A landscape with many valleys, sampled at points; each row gives a point and its height.
A ball rolls from a point to the lowest of its 6 nearest points, and stops where none of them is lower. Distance is the straight distance between rows; heights are no part of it.
(398) (h 278): [ 10   2 -14   3   7   2  37  22  13 -33  28  23 -13 -24   1  -2  25  20
  29   8]
(289) (h 377): [-14 -10 -21  -7   9  42  -1 -15  -4  33 -20  24   6  12 -13  -7   7 -18
 -12  32]
(1616) (h 289): [-17  20 -13 -10  21 -11  19   6 -16 -43  34  17 -16 -15  -6  -1  -4  23
  34  17]
(1457) (h 530): [ 12   0  18  -8   2  -6   4  -9  14 -27   8   4   8  -1   6 -12 -10  14
  -6 -14]
(1911) (h 396): [-20  19   4  -8   3  16  -9   5 -31   5  21  16 -22   5 -25  -2 -33  10
 -15  48]
(1923) (h 450): [ -8 -15  18   3  -7 -24  19   1  -3 -43   6  -6   6 -19 -11  14 -12  -4
  -2 -36]
(1735) (h 373): [-18  -4 -16  -1   9  35 -22 -15 -18  39   5  10 -12  36 -40   6  -2 -28
 -14  20]
(2028) (h 229): [ -6   5  -8   3  14 -22  31   8 -14 -49  28  19  -5 -20   2  -7   5  30
  20   1]
(1120) (h 285): [ -9  12   1   8  13  13   8   8   1 -15   0  18  13  -2 -14  -5   8  12
   3   5]
(1056) (h 403): [-16   1  29   6 -10 -26  19 -19 -15 -58  18 -10   3  -3   4  -3 -10  11
  -1 -29]
(1981) (h 161): [ 11   4  14  13   7  12 -21  14   0  15  -5  10   4  18 -11 -10   0  -3
 -12  10]
(1800) (h 423): [ 22  -4  27 -28 -34   0 -31  36   9  66  -8 -46  -5   7  11  -5  -9 -11
 -14 -26]
(491) (h 461): [ -7  -5  23   6   1 -24   5   0  -9 -35  11   2  11  -7  -7 -10 -17   7
  -5 -19]
(304) (h 350): [ -7  17  12  15  16  -2 -23   1 -21  21   2  25   1  30 -21  -1 -12  -1
 -14   2]
(1439) (h 556): [ 39 -14 -37 -28  -1  11  22  13  52  53 -16 -28  14 -15  16  -6  -3  -4
   7   9]
(12) (h 865): [-18   2 -17  35 -12  -2  -1 -33   7 -33 -11  10  13  28  27  -2  32 -27
 -12 -21]
(309) (h 282): [-13  16   4   0   4  22 -19  17 -14  20  11  11  -3  10 -28   1 -19   3
 -16  35]
(948) (h 441): [  8  -7  40  -7 -26  -5 -16  11 -11  23   0 -24  -5   5   7   7 -17  -9
 -17 -12]
(1991) (h 85): [-10   1   7  15 -21 -22   6 -14   7 -28  11   7  -7   6  20 -12  22  -9
 -12 -33]
(363) (h 356): [ 12 -16  36  -4 -11   8 -32  16 -17  41 -17 -25   3  21   5   6  -3  -6
 -29 -11]
(387) (h 454): [-36  23 -20  29  10 -32   9  -7 -11 -69  28  36   4  -1  11   2  25  13
  15   9]
(2017) (h 385): [  5 -15 -11   2  28  22 -26 -16  -6  54 -29  24   6  36   3  -3  20 -27
  -8   9]
(1163) (h 547): [ 11   0  -2   5   7   9   0  -7  25  16 -28   2   8  12  16 -15  13  -9
  -1   0]
(1522) (h 517): [ 36 -11 -26 -22  -3   4   2   5  54  47 -20 -20  13  -4   9   1   6  -8
  -6   6]
(571) (h 369): [ 31   3 -13  -2   3  -8  33   3  36   8  -6 -31 -14 -26  28  -9  19   4
  12 -19]
(412) (h 319): [ 24   1  26   3  -8   1 -33 -13 -12  61 -18 -42  -9  41  11  22   5 -33
 -32 -18]
(1843) (h 439): [ 29  -6   8 -27 -20   0 -22  -7  26  34 -21 -52  -8   1  11   1  -4  -7
  -5 -15]
(629) (h 375): [ -8  -4 -31   1   5  10  30  10  30 -32   6  21  15   6  20 -13  37  10
  12   8]
(243) (h 308): [ 28   0 -12  -3   0 -25  56  37 -31 -49   5  14 -24 -50 -19  10  -4  29
  37  33]
(67) (h 436): [ 15   9   9 -20 -12  -8 -12 -26  33  36 -29 -45   4  16   5  -1  24 -27
  -1 -20]
(468) (h 597): [ -7   4 -12   9  -6   1  -5 -40  11  13 -28   2  -9  26  34 -13  31 -26
 -11 -19]
(676) (h 630): [ -5 -14 -32   4   4  34 -23 -41 -15  34 -30  22  10   6  14 -28  43 -16
 -11  15]
(62) (h 518): [ 14   2   5  -2  -6   8 -23 -29  26  28 -39 -19  -6  27  18 -13  16 -21
 -15 -15]
(828) (h 338): [ 27  -8   7   9  -4 -29  70  16 -19 -58   8  -9 -26 -41 -12  12   0   9
  19  -5]
(187) (h 116): [-31  -5  24 -14 -10  -5  -5  53 -28  -8  18  -7   4 -23 -28  15 -47  11
  13  23]
(752) (h 405): [-11 -34  28  -3 -14 -14   9  31  -8 -42  27 -29   2 -12  -9  30 -42  -1
   1 -27]
(178) (h 381): [-33  21 -26   0   9  -5  18  -3 -11 -62  33  33  -9 -14  -3   4  26  22
  29  14]
(890) (h 590): [-44  20 -25   0  16  15   3 -14 -13 -20  -5  35   5  15 -10 -16  31 -11
  -3  20]
(492) (h 232): [ 17  -4  -6   5   5   2  26  18  10 -15  12  19   2 -21  -2 -10   8  13
  17   2]
(1012) (h 114): [ 14  11  -5  -2  -5 -10  19 -22  38  -9  -1 -28  -6 -20  18  -1  23  -1
  17 -29]
(1732) (h 331): [  7  -5  24   2  -4  10 -33  25  -9  31  -2  -2   0  15  -9  10 -13  -2
 -22  -1]
(993) (h 393): [ 11  -5  -1   3   9   8 -20 -10  12  18 -20  -2  13  27  -1  -8  -5 -13
  -9   0]
(577) (h 330): [ 30  12  10   5  -9 -15  27 -11  23   3  -1 -37 -20 -29  14  12  15   8
  23 -27]
(2034) (h 501): [ 19  10   5 -18 -16 -10   0  -4  36  28 -19 -38  -5 -16   1  14   2  -5
   7 -30]
(128) (h 318): [-15  -4   0  17  -3 -31  41 -12  -9 -71  35 -10  -8 -17   9   8   9  16
  12 -29]
(724) (h 483): [ -1 -18  25  -6 -16 -23   0  14 -16 -26   9 -16   8 -17 -11   9 -30   7
   2 -28]
(1960) (h 452): [  8  -3  -4 -17   3  25  -5  15  18  18  17  -3   2 -22 -21   3 -11   4
   7  29]
(1366) (h 614): [-32  18   2  30  11 -25  -1 -17 -18 -31   2  30  13  24  16 -15  20   4
 -15  -8]
(1020) (h 264): [ 15 -15  10   4  28  10 -40 -26  -7  60 -16 -11   2  56  15  19  13 -43
 -17 -23]
(693) (h 402): [-31  10   9  19  19  -3 -32  -8 -34  14  20  17 -10  22 -25   5 -15   1
  -9  16]
(41) (h 536): [ -7 -34  35 -21 -30 -16  -5  42 -12  -6   2 -19   1  -1  -2  24 -29   5
 -12 -24]
(2059) (h 287): [-23   8 -23  13  -3 -21   6  -7  -2 -54  21  21  23  11  17  -7  23  12
   7   5]
(1274) (h 480): [  0 -19  22   1   6 -32  12   1 -18 -44  24 -11   1 -16  -8  22 -36  11
  10 -18]
(1034) (h 281): [  8 -13  -4   5   1 -21  37  -1  -1 -46  30   0 -14 -29  12   0  17  16
  14 -23]
(1227) (h 631): [  9  -3 -20 -13   1  23  -5 -25  15  33 -41  14  13   3  18 -29  16 -11
   0  11]
(1550) (h 463): [-10   1   0  12  15   0  -9 -38  -5  17 -39   4  -1  38  24  -4  18 -24
 -16 -21]
(1324) (h 433): [ 10  -4  34  23   4 -11 -18 -19 -11  18 -10   1   1  35  -3   6   1 -20
 -37 -30]
(1070) (h 355): [-23  15  10   9  10 -13   5 -10 -26 -39   9  19   6   0 -12 -10  -9  15
   0   1]
(615) (h 394): [-18  15  14 -13  -6  14 -17  31 -19  20  11  -1   3 -12 -24   4 -21  11
  -6  28]
(39) (h 409): [-26  11   7   7  10 -26  -2  -8 -17 -55  18  17  -5  -5 -10  -7  -6  29
   6   2]
(1822) (h 414): [ 10   8   7 -10  -4  26 -20  14  10  36 -23  -1   5   0 -10   2  -6  -9
 -11  19]
(1455) (h 357): [ 19   1  17  16   0   3 -18  -2  -2  22 -14  -5   0  33   2  -5  -6 -10
 -30 -16]
(733) (h 774): [  1  -3 -40   4 -13  22  -7 -37   6  30 -26  25  15 -12  30 -42  51  -6
  -2  26]
(1882) (h 571): [ 21  -8  20 -11 -20  -3 -17  20  14  22   7 -26   5  -5  13  -8 -18  10
  -7 -14]
(1848) (h 464): [-34  12  19   3   1 -33  23 -18 -29 -74  22  15   6   9  -2  -6  -2  11
  -8 -26]
(533) (h 276): [ 12  -6  11   0  -7  11 -42  16  -2  58 -18  -2   8  24   5   5  -1 -15
 -18   9]
(1624) (h 564): [-35  17  -1  21  19  12 -20  -2 -36  -7  30  18 -49   6  -3  -4 -48   8
 -19  41]
(463) (h 268): [ 26  21  -2  -4  -6 -23  27 -10  38   4 -11 -44  -6 -31  11   2  25   2
  27 -33]
(1531) (h 347): [-13  21  -3 -10  13  10   1   6 -12 -32  27  12 -10 -16 -12   3 -10  16
  17  33]
(1162) (h 430): [ 21  -8 -14 -23 -13  23 -15  23  41  59 -25 -18  20 -12   9   8  -1  -2
   3  27]
(668) (h 346): [ 45   2   1  11  -2 -17  48  20  -2 -29  13  -1 -15 -38   1  13   4  11
  20   2]
(84) (h 611): [-36  23   9  17  21  -4 -22 -14 -34 -10  16  26 -12  24 -31   5 -23   2
  -4  20]
(1492) (h 506): [  1  -9  33  -9 -26  -2 -23  37 -15  17  -2 -13  10  -7  -9   0 -22   2
 -10  -8]
(1575) (h 213): [ 16  -7   3   6  13  14 -39   5 -11  64 -11 -12  12  46   5  12   0 -31
 -19  -6]
(904) (h 263): [  7 -16  -3   8  22  12 -21 -28  -7  55 -18  13  11  44   6   1  19 -44
 -10 -16]
(862) (h 569): [ 27 -13  13 -19 -26  -3 -15  21  29  37  -1 -35  -1 -14  12  -5 -16   4
 -13  -2]
(806) (h 329): [ 18 -19   8  11   4  -7  35  -2   6 -25   1 -20 -18 -35  -2  16  -1   5
  17 -36]
(950) (h 613): [  2   1 -23  -7 -18   1  14 -34  39   4 -24 -25   5  15  27 -20  28 -23
 -10 -13]
(76) (h 589): [-31   6  19  15  -3  -7 -29  10 -51  12   4  10   2   6 -24   9 -31   8
  -4  15]
(1633) (h 408): [ -3 -18  -9  -3  28  31 -44 -36 -18  73  -5  30  -3  46 -25  -2  12 -34
  -9   4]
(1643) (h 575): [  3  -5  -3   3   8   1  -9 -45  -2  41 -42  -3  -2  40  30  -7  31 -45
 -21 -35]
(926) (h 647): [ -7 -13 -30   1  -7  21   5 -20  16   0 -16  23  18  -1  21 -13  29  -6
  15  25]
(598) (h 422): [-19 -26  27 -23 -18 -15  10  62  -7 -15  15 -27   3  -5 -19  30 -37  -5
  -3 -21]
(258) (h 487): [ 40  -2  -8   1  -2  -7  37   8  30   1   2 -13 -10 -24  27  -9  17  18
   0 -14]
(833) (h 145): [-18   9   8  13  12  15 -32  12 -17  28  -1  10  -6  16 -23  10 -13  -7
 -22  18]
(169) (h 303): [ -2 -25  20  -3 -11  -5  23  45 -14 -16  17 -16   7 -35 -11  27 -41  12
  10  -5]
(902) (h 629): [ 18  -4  23  -3 -11  -3   0   0  22   1  -8 -20   0  -6   4 -10  -9   6
  -1 -21]
(1860) (h 466): [ 17  20 -16 -19  -3 -24  20 -10  58  32 -33 -43  11   2   1  -1  34 -14
  11 -29]
(1518) (h 412): [ -7 -15  15  -5   2  -9  -4  17 -12 -17  17  -4   5 -12 -20   7 -36  15
   1   0]
(627) (h 340): [ 46   0 -11  -4  -3  18  25  40  27  25   8  -2  -1 -33   9  -2  -8  19
  19   5]
(1778) (h 574): [ 50   4 -42 -18 -14   3  50   4  41  31 -20 -29  -2 -11  36  -2  16   2
   3  14]
(75) (h 209): [-23 -16   1 -20 -12  -4  17  52 -25 -16  30  -9 -18 -40 -31  34 -41  19
  28  28]
(1694) (h 372): [ 20   7  24 -19 -22  -7 -30  -3  16  50 -20 -47  -4  21   9   6   0 -16
 -18 -17]
(1078) (h 291): [ 46  10 -13   1   3   9  38  34  13 -17   2   5 -11 -33   5  -2  17  19
  25  23]
(1793) (h 516): [ 10  -6 -25 -23   8  25 -15  -6  26  41 -40  -8  23   8   7 -12  -1 -14
   5  26]
(1269) (h 398): [ 31  22   0 -16 -20 -21   6 -11  49  43 -21 -46  13  -6  -1   7  29  -6
  27 -38]
(1400) (h 449): [ 11   6  23   1 -10   3 -29 -20  16  19 -16 -21  -8  26  10   8   4 -16
 -11 -15]
(622) (h 733): [-22  -3 -48   8 -13  29  -7 -40  -8   1 -11  37  13  -8  11 -32  45  -5
   0  28]
(101) (h 431): [ 19  -9  -3 -25 -20  27 -23  44  27  55  -3 -13   4 -13   4 -13 -10   9
   1  23]
(2104) (h 533): [  1 -16  42  17  -2 -22 -12  -2 -36  -9   2   3   2  11 -17   9 -27   7
 -21 -22]
(1896) (h 545): [ 25  -3 -30 -15  -6  12  14 -15  41  25 -29  -9  15  -4  31 -23  11 -12
  11  13]
(1426) (h 720): [-11   2 -30  17 -20  -8 -14 -77  -1  14 -29  -3   8  30  28  -1  57 -37
 -20 -16]
(847) (h 410): [ 16  -2 -13  -9  11   6  10  -1  27   0 -16   1  10  -8  14 -21  14   0
   6   8]
(1620) (h 580): [-28  30  -8   9  28  11 -18 -19 -24 -20  13  18 -31  20 -13   2 -24   5
 -15  40]
(164) (h 605): [ 29  -9 -10  -9  -4   1  13  -3  33  13  -1 -25   0  -6  15   5   0   0
   6  -9]
(2111) (h 529): [ -5 -11  39   0 -18 -11 -13   9 -23  -9 -10 -21   9   5  -7  24 -27  -9
 -13 -25]
(919) (h 481): [-28  27 -31  -5  12  14  17 -15   3 -36  21  23 -12   0   3 -11   9   8
  10  32]
(928) (h 606): [-25 -13  34   3  -8 -30  -9  19 -34 -46   8 -14  15   1 -20  31 -41   8
  -7 -13]
(747) (h 557): [ -9  -6 -16  11   4  14   0 -11  18 -10 -20  15  17   5  17 -21  22  -8
   3  -4]
(445) (h 221): [-25 -14  11 -27 -19   9   2  67 -35   2  13  -4  -5 -28 -16  12 -32  14
   6  23]
(431) (h 607): [-34  26  14  -3  14 -21  -9  -8 -41 -42  18  21 -10  -4  -8  -3 -24  19
   2   8]
(203) (h 462): [ -9   9  27  11   8 -30  -1 -15 -11 -20   4   2   8  15  -5 -11  -4   6
 -15 -20]
(184) (h 550): [-19  -8  31   3   2 -28  -7   1 -37 -40   6   8  10 -13 -12  18 -42  13
  -1  -7]
(1479) (h 581): [ 26  -8   8  -6 -17 -11  13   9  25  19   8 -32  -8 -28   7  11 -14  -2
   6 -26]
(1614) (h 397): [ 20  -6   1   0 -10  16 -23  12  23  32 -27 -19  19  15  10   0 -10 -11
 -11  14]
(1488) (h 363): [ 17 -22   9  -5 -11  -4  21  20   9  -6  19 -24   5 -32   5  14 -18  23
   3 -11]
(1461) (h 384): [-14  12 -13  -5  19  36 -10  -5 -12  17   2  24 -14  13 -24  -8  -1 -21
 -21  33]
(1586) (h 470): [-13  10  19   5   4  -4 -20   9 -21 -11  12   9  -1  -4 -16  -5 -21  14
  -5   8]
(470) (h 247): [ 15 -24   4  -5 -10  -6  28  42 -28 -14  14   7  -2 -48 -30  30 -20  22
  26  18]
(1242) (h 304): [ -5   3   4  12   9  24 -25   4  -1  32 -14  13  15  21 -14  -1  -1 -11
 -11  21]
(1449) (h 274): [ -5   2 -26  19   0  -6  13  -5  13 -33  11  17   8   5  18 -11  27   9
   0 -10]
(1387) (h 499): [-24 -10  25   3   5 -33   7 -11 -24 -64  13  -5   3  -8 -13   9 -37  10
  -7 -15]
(1118) (h 392): [  2   0   6  -9   8  12  -3  22  -7   3  21   4  -7 -20 -17  -2 -20  21
  14  25]
(200) (h 427): [ 37   4 -30  -3   8  11  37  10  41  12  -6  -4  -7 -25  29  -6   6   9
   9  -2]
(936) (h 451): [ 12  -2  11  16   6   2 -26 -25  10  28 -30   2  -4  34  10  10  11 -23
 -26 -26]
(464) (h 302): [ 24  -4 -13 -10  14 -16  38  26  -9 -36  14  11 -14 -35 -16  11  -4  31
  37  19]
(1270) (h 353): [  9 -16  14  13   6 -25  49  31 -12 -56  13 -26 -19 -27 -21  34 -21   5
  13 -27]
(2138) (h 471): [-30   6   7  -9  -8  25  -7   3 -40 -22  37  11 -29  -9 -21   4 -45  13
  -6  41]
(1277) (h 544): [ 12   0  27   1  -7 -11 -13   0  -9  -4   3   0   3   8   6  -6  -5   5
 -14 -15]
(1646) (h 411): [-20  14  12  -8   3  13 -11   9 -15 -18  23   5  -9 -11 -30   2 -30  22
   4  24]
(83) (h 280): [ 13   2  -5  -1   0   6  40  40 -20 -36  26   7 -33 -45 -25  18 -17  19
  36  26]
(2004) (h 413): [ 12  -9 -14   8  12  21 -25 -32  -8  61 -40  10  12  34   5 -13  18 -24
 -10   2]
(46) (h 352): [ 42   2 -13   7  -7  -9  59  45  -1 -25   7  16 -23 -43  -7  -9  16  26
  36  18]
(501) (h 519): [-43  27 -39   6  -3   8  12 -12  -9 -40  24  35   2   2   5   0  27   7
  16  40]
(1351) (h 565): [ -6  19 -20  -8 -14 -17  15 -32  50  12 -23 -40   9   4  23   9  47 -23
  21 -27]
(479) (h 473): [  3  21  13  -6  -6 -11  -2 -28  31  -5 -17 -16  -4   6  28 -14  15 -18
  -9 -35]
(2057) (h 573): [ 30  11 -15 -17 -14   0  18   1  51  26  -7 -41 -14 -10  14   3  24  -7
   4 -16]
(99) (h 718): [-18   2 -12  19 -11   2   7 -30   3  -5 -27  21  14  19  30 -19  31 -18
  -8  -8]
(218) (h 688): [-42  37 -21  19  20 -11   0 -13 -16 -44  14  32 -11  10   0 -12  16  11
   0  16]
(761) (h 284): [ 22  -6 -29 -11  12  20  18   9  35   5   4   8   8 -20   8 -11  11   6
  18  14]
(2056) (h 252): [ -3 -17  -3 -13 -17   0  12  47 -22  -8  16  -4  -1 -32 -32  20 -19  24
  16  16]
(1226) (h 81): [  2 -10   6  18  34  13 -34  -9 -13  32  -4  11   7  40 -17   9   8 -21
 -18 -15]
(1256) (h 306): [-18  -3  26 -15  -3  -2 -10  30 -22  -8   9  -2   6  -6 -25   2 -26   9
   5   7]
(155) (h 313): [  2   3  17  17   1  -8  -7 -23  12 -14 -11   4   5  14  11 -18  17  -8
 -10 -25]
(2101) (h 555): [-13   4   5  29  10   1  -8  -1  -1 -14 -18  28   5  17   4 -18  13  -2
  -5 -11]
(1733) (h 211): [-21 -16   7 -17  -1 -15   3  47 -28 -27  15  -6  12 -30 -26  24 -44   4
  15   9]
(1764) (h 391): [-12   9   2  -5   2   2   7  18 -16 -24  32   9  -7 -31 -28  17 -36  22
  23  20]
(248) (h 794): [ -7  -5 -37  10 -19   6  -1 -46   0   8 -20  22  23   0  23 -19  44 -11
   4  13]
(1600) (h 737): [ -4 -11 -34   6  -2   6 -19 -51  -5  34 -34  19  13  20  21 -14  42 -13
 -13  -1]
(777) (h 543): [ 11  -5   0 -10  -9  -4  -3 -15  38  28 -28 -16  -1  31  12 -11   8 -19
  -9 -15]
(1605) (h 279): [  5 -10  -6   0  11  40 -38  -5 -10  63 -15   0  10  32 -10   8  -5 -24
 -13  15]
(1546) (h 358): [-12  21 -35  12  14  -3  32  12  -4 -47  41  39 -30 -21  -9   7  20  21
  36  34]
(1686) (h 485): [  6 -13  15  -2  -5  -4  -5  10   1 -12  15  -8  14 -28  -5   3 -22  15
   2  -4]
(2039) (h 307): [-24  13  12  18 -11 -23   6 -17  -9 -39   5  11   3  18  12 -16  12  -3
 -15 -28]
(1581) (h 395): [ 23 -15 -32  -1   5  22  29  -6  37  20 -13  13   8  -7  25  -4  20   3
  18   4]
(157) (h 632): [ 13   1 -40 -21 -14  -3  32 -25  43  23 -26 -30   0  -9  33  -1  30 -16
   3 -21]
(2012) (h 277): [  7  -6  10  10  -2 -13  21  -7  22 -24  11 -18  -8 -20  18  -9   9   3
  13 -29]
(1282) (h 320): [-12  15   9   3   2  10 -20  10 -24  15   7  12  -2   2 -29  -8 -15   2
 -18  20]
(280) (h 400): [-21  14  18  -9  15 -10   0   1 -17 -50  29  17  -9 -11 -18  11 -28  21
  19  16]
(324) (h 444): [ 41   4   0 -32 -21   3 -20   3  45  51 -16 -50   5   6   9   0   3 -12
  -6  -4]
(2001) (h 514): [-24  -9  24   0 -10 -15 -20  13 -39 -14   5  11   9   2 -20  19 -41  14
 -13   2]
(532) (h 705): [ 10 -34  25 -10 -26   0 -15  36   7  17  14 -26   9 -25   8  10 -22   3
  -1  -9]
(901) (h 446): [ -5  -4  23  -9   2 -21  -7  10 -34 -17   8  -3  11   3 -18   7 -29   8
  -6 -10]
(1316) (h 260): [-12  -2  -9   8  20  17 -20 -21 -13  32 -10  28  -4  33 -19  -5  10 -19
 -20   0]
(150) (h 502): [ 25  15 -10 -18  -9  -9  14  -8  64  32 -25 -38  -2   2   5   3  20  -5
   4 -14]
(35) (h 156): [ 24  -1 -13  -9   0   6  27  21  12  -5  14   1  -1 -33   3  -2  -1  17
  16   6]
(1968) (h 332): [ -7  -6 -17   2   8  37 -25   5  -7  50  -8  14  -9  21 -24  -4   2 -25
 -22  30]
(1878) (h 455): [-29  18 -17  32  -3 -33   7 -27 -14 -70  25  20  20  16  18   2  20  19
   0  -6]
(970) (h 371): [ 10  -1  19  13  -1 -20  44   6  -3 -54  14 -24 -15 -41  -7  30  -5  -5
  23 -27]
(1093) (h 399): [ -3   7  -6  -9   2  20   7  -1  10  -3  16  23   1  -4 -20  -8  14  10
  14  27]
(1475) (h 305): [  3 -26  -8   0  15  33 -40 -15  -9  71 -26   7  15  40 -14  15  15 -36
  -2   3]
(347) (h 401): [ 13 -14  26  -6 -19 -19  12 -11  15  -3   0 -33  -5 -36   4  14  -2   1
  12 -32]
(183) (h 775): [-27  -7 -37  22 -10   8   9 -32  -4 -22  -8  36  29  -4  21  -2  44  -1
   0  11]
(1248) (h 491): [-18  25   2   7  15  10 -15  -6  -9  -9  -1  19  -4  12 -20 -12   3   0
 -10  22]
(1470) (h 242): [  4  -4  -6  13  -1 -27  16 -11  15 -40  25   0   4   3  20  -9  27   8
  12 -32]
(524) (h 387): [ -9  24  -4 -17  10  17   1   9  -3 -26  15  14 -16  -9 -15  -3  -7  15
   5  35]
(346) (h 432): [-12 -19 -20 -13  21  39 -25 -39 -12  59 -13  28 -14  32 -23 -10  11 -23
 -16  21]
(1924) (h 335): [-19   8   4   7   0 -23  16 -13  -9 -51  34   6   7  -3  10  -6   3  12
   1 -20]
(424) (h 719): [-32  29  -2  21  15  -8   0  -8 -21 -20 -13  28   3  27  -7 -12  17   5
 -14   8]
(740) (h 290): [ -9   6  11  22  20  -5 -25 -18 -20  20   0  19  -3  52  -3   5   9 -10
 -13 -19]
(2086) (h 294): [ 15 -12   1   2  10 -11  42  28 -21 -40  22  -5 -11 -29 -12  22 -25  16
  19  -1]
(1573) (h 437): [ 32 -12 -15  -9   6  21   0  20  44  32 -14  -9  19 -17  10  -4 -12  10
   8   4]
(1700) (h 109): [ -6  12  -7   1  13  -5  13  -2   5 -41  18  21  12  -1  -3 -13  15  17
   9   4]
(1473) (h 662): [-40   6  34  19   5 -30 -24  -9 -58 -19   0  12  -4  25 -27  26 -44  12
 -10  -9]
(1668) (h 495): [  4  -3  31   2 -12 -11   0 -11  -2 -24  12  -6  -3  -5  -4  -1 -13  -6
   0 -25]
(1236) (h 744): [-36  27   7  24  34  -3 -25 -21 -48  -9  26  25 -31  12 -19  12 -34   2
   4   6]
(1790) (h 549): [  9  -4  17 -19 -15   8 -18  33  -1  31  -3 -10   3 -13   6 -12 -18  14
  -9  12]
(1925) (h 754): [  6 -11 -49 -18 -12   4  -1 -37  15  25 -25   2  24  -4  44 -29  27 -12
   3   7]
(1062) (h 572): [ 25 -18   7 -10 -16   3 -13  40  13  27   9 -16   7 -30   1   1 -12  20
   8   9]
(1446) (h 386): [ 17  -6 -12   4  -8  -2  19 -15  43  -5  -6 -11   4   8  32 -12  20  -9
   2 -23]
(688) (h 269): [  1  -3   3  18  28  11 -12 -29 -13  30 -13  22   9  49   9  -1  22 -33
 -18 -26]
(878) (h 404): [  4   0   7 -11  12  19  -7  13   8 -10   2  13   8  -4  -7  -6   1  12
   0  12]
(417) (h 488): [ 36 -19   8   2 -12  -7  21   3   7   4   4 -33 -18 -32   0  13 -12   4
  17 -18]
(859) (h 295): [-12 -10  10 -12 -16   9 -16  43  -7   4  21 -13  -4 -30 -21   3 -21  28
   6  29]
(1541) (h 476): [-10   8  -2  18  19  15 -11  -7   5   8 -22  22  11  30   2  -4   9  -5
 -10  -6]
(1955) (h 416): [-27  25 -34   3   6  -2  12  -2 -21 -71  38  31 -31  -9  -3  -7  16  19
  31  34]
(1138) (h 596): [-26  21  -4   3  19   9  -8  -5 -34 -44  37  22 -33   1   1  -6 -35  15
   7  42]
(1684) (h 354): [ 20  -7   3 -21  -9   9 -32  31  18  65 -30 -28   9   9  16  -3  -5 -17
 -17  11]
(1376) (h 747): [  2 -11 -32   6 -11   7  -2 -40  15  18 -31   3  17  20  34 -16  34 -15
  -6 -14]
(1552) (h 522): [-20  10  14  18  28 -14 -25 -19 -29  -1  -1  20   1  30  -9   4  -2  -2
 -28 -15]
(980) (h 453): [ 22 -23   4 -13  -6  -5  11  33  19   9  13 -17   5 -37   1   6 -25  10
   6  -3]
(1894) (h 600): [-40  32 -27  -2  15  12   4 -13 -23 -34  13  25 -29  22   7 -13  -1  -1
  -3  36]
(544) (h 472): [-31  12 -23   5  17  29   8 -25  -9   9 -19  28   3  18 -11  -8  27 -17
  -6  26]
(673) (h 406): [ 14 -15  13  -3 -15   5 -16  15  -3  18  -2  -5  13   6  -4  -4 -20   4
 -11  -3]

Where does a ball stop that starts at each point below?
(243) | (187)
(1270) | (187)
(733) | (1226)
(41) | (187)
(1925) | (35)
(2138) | (1700)
(1894) | (1700)
(1138) | (1700)
(524) | (1700)
(1376) | (1226)
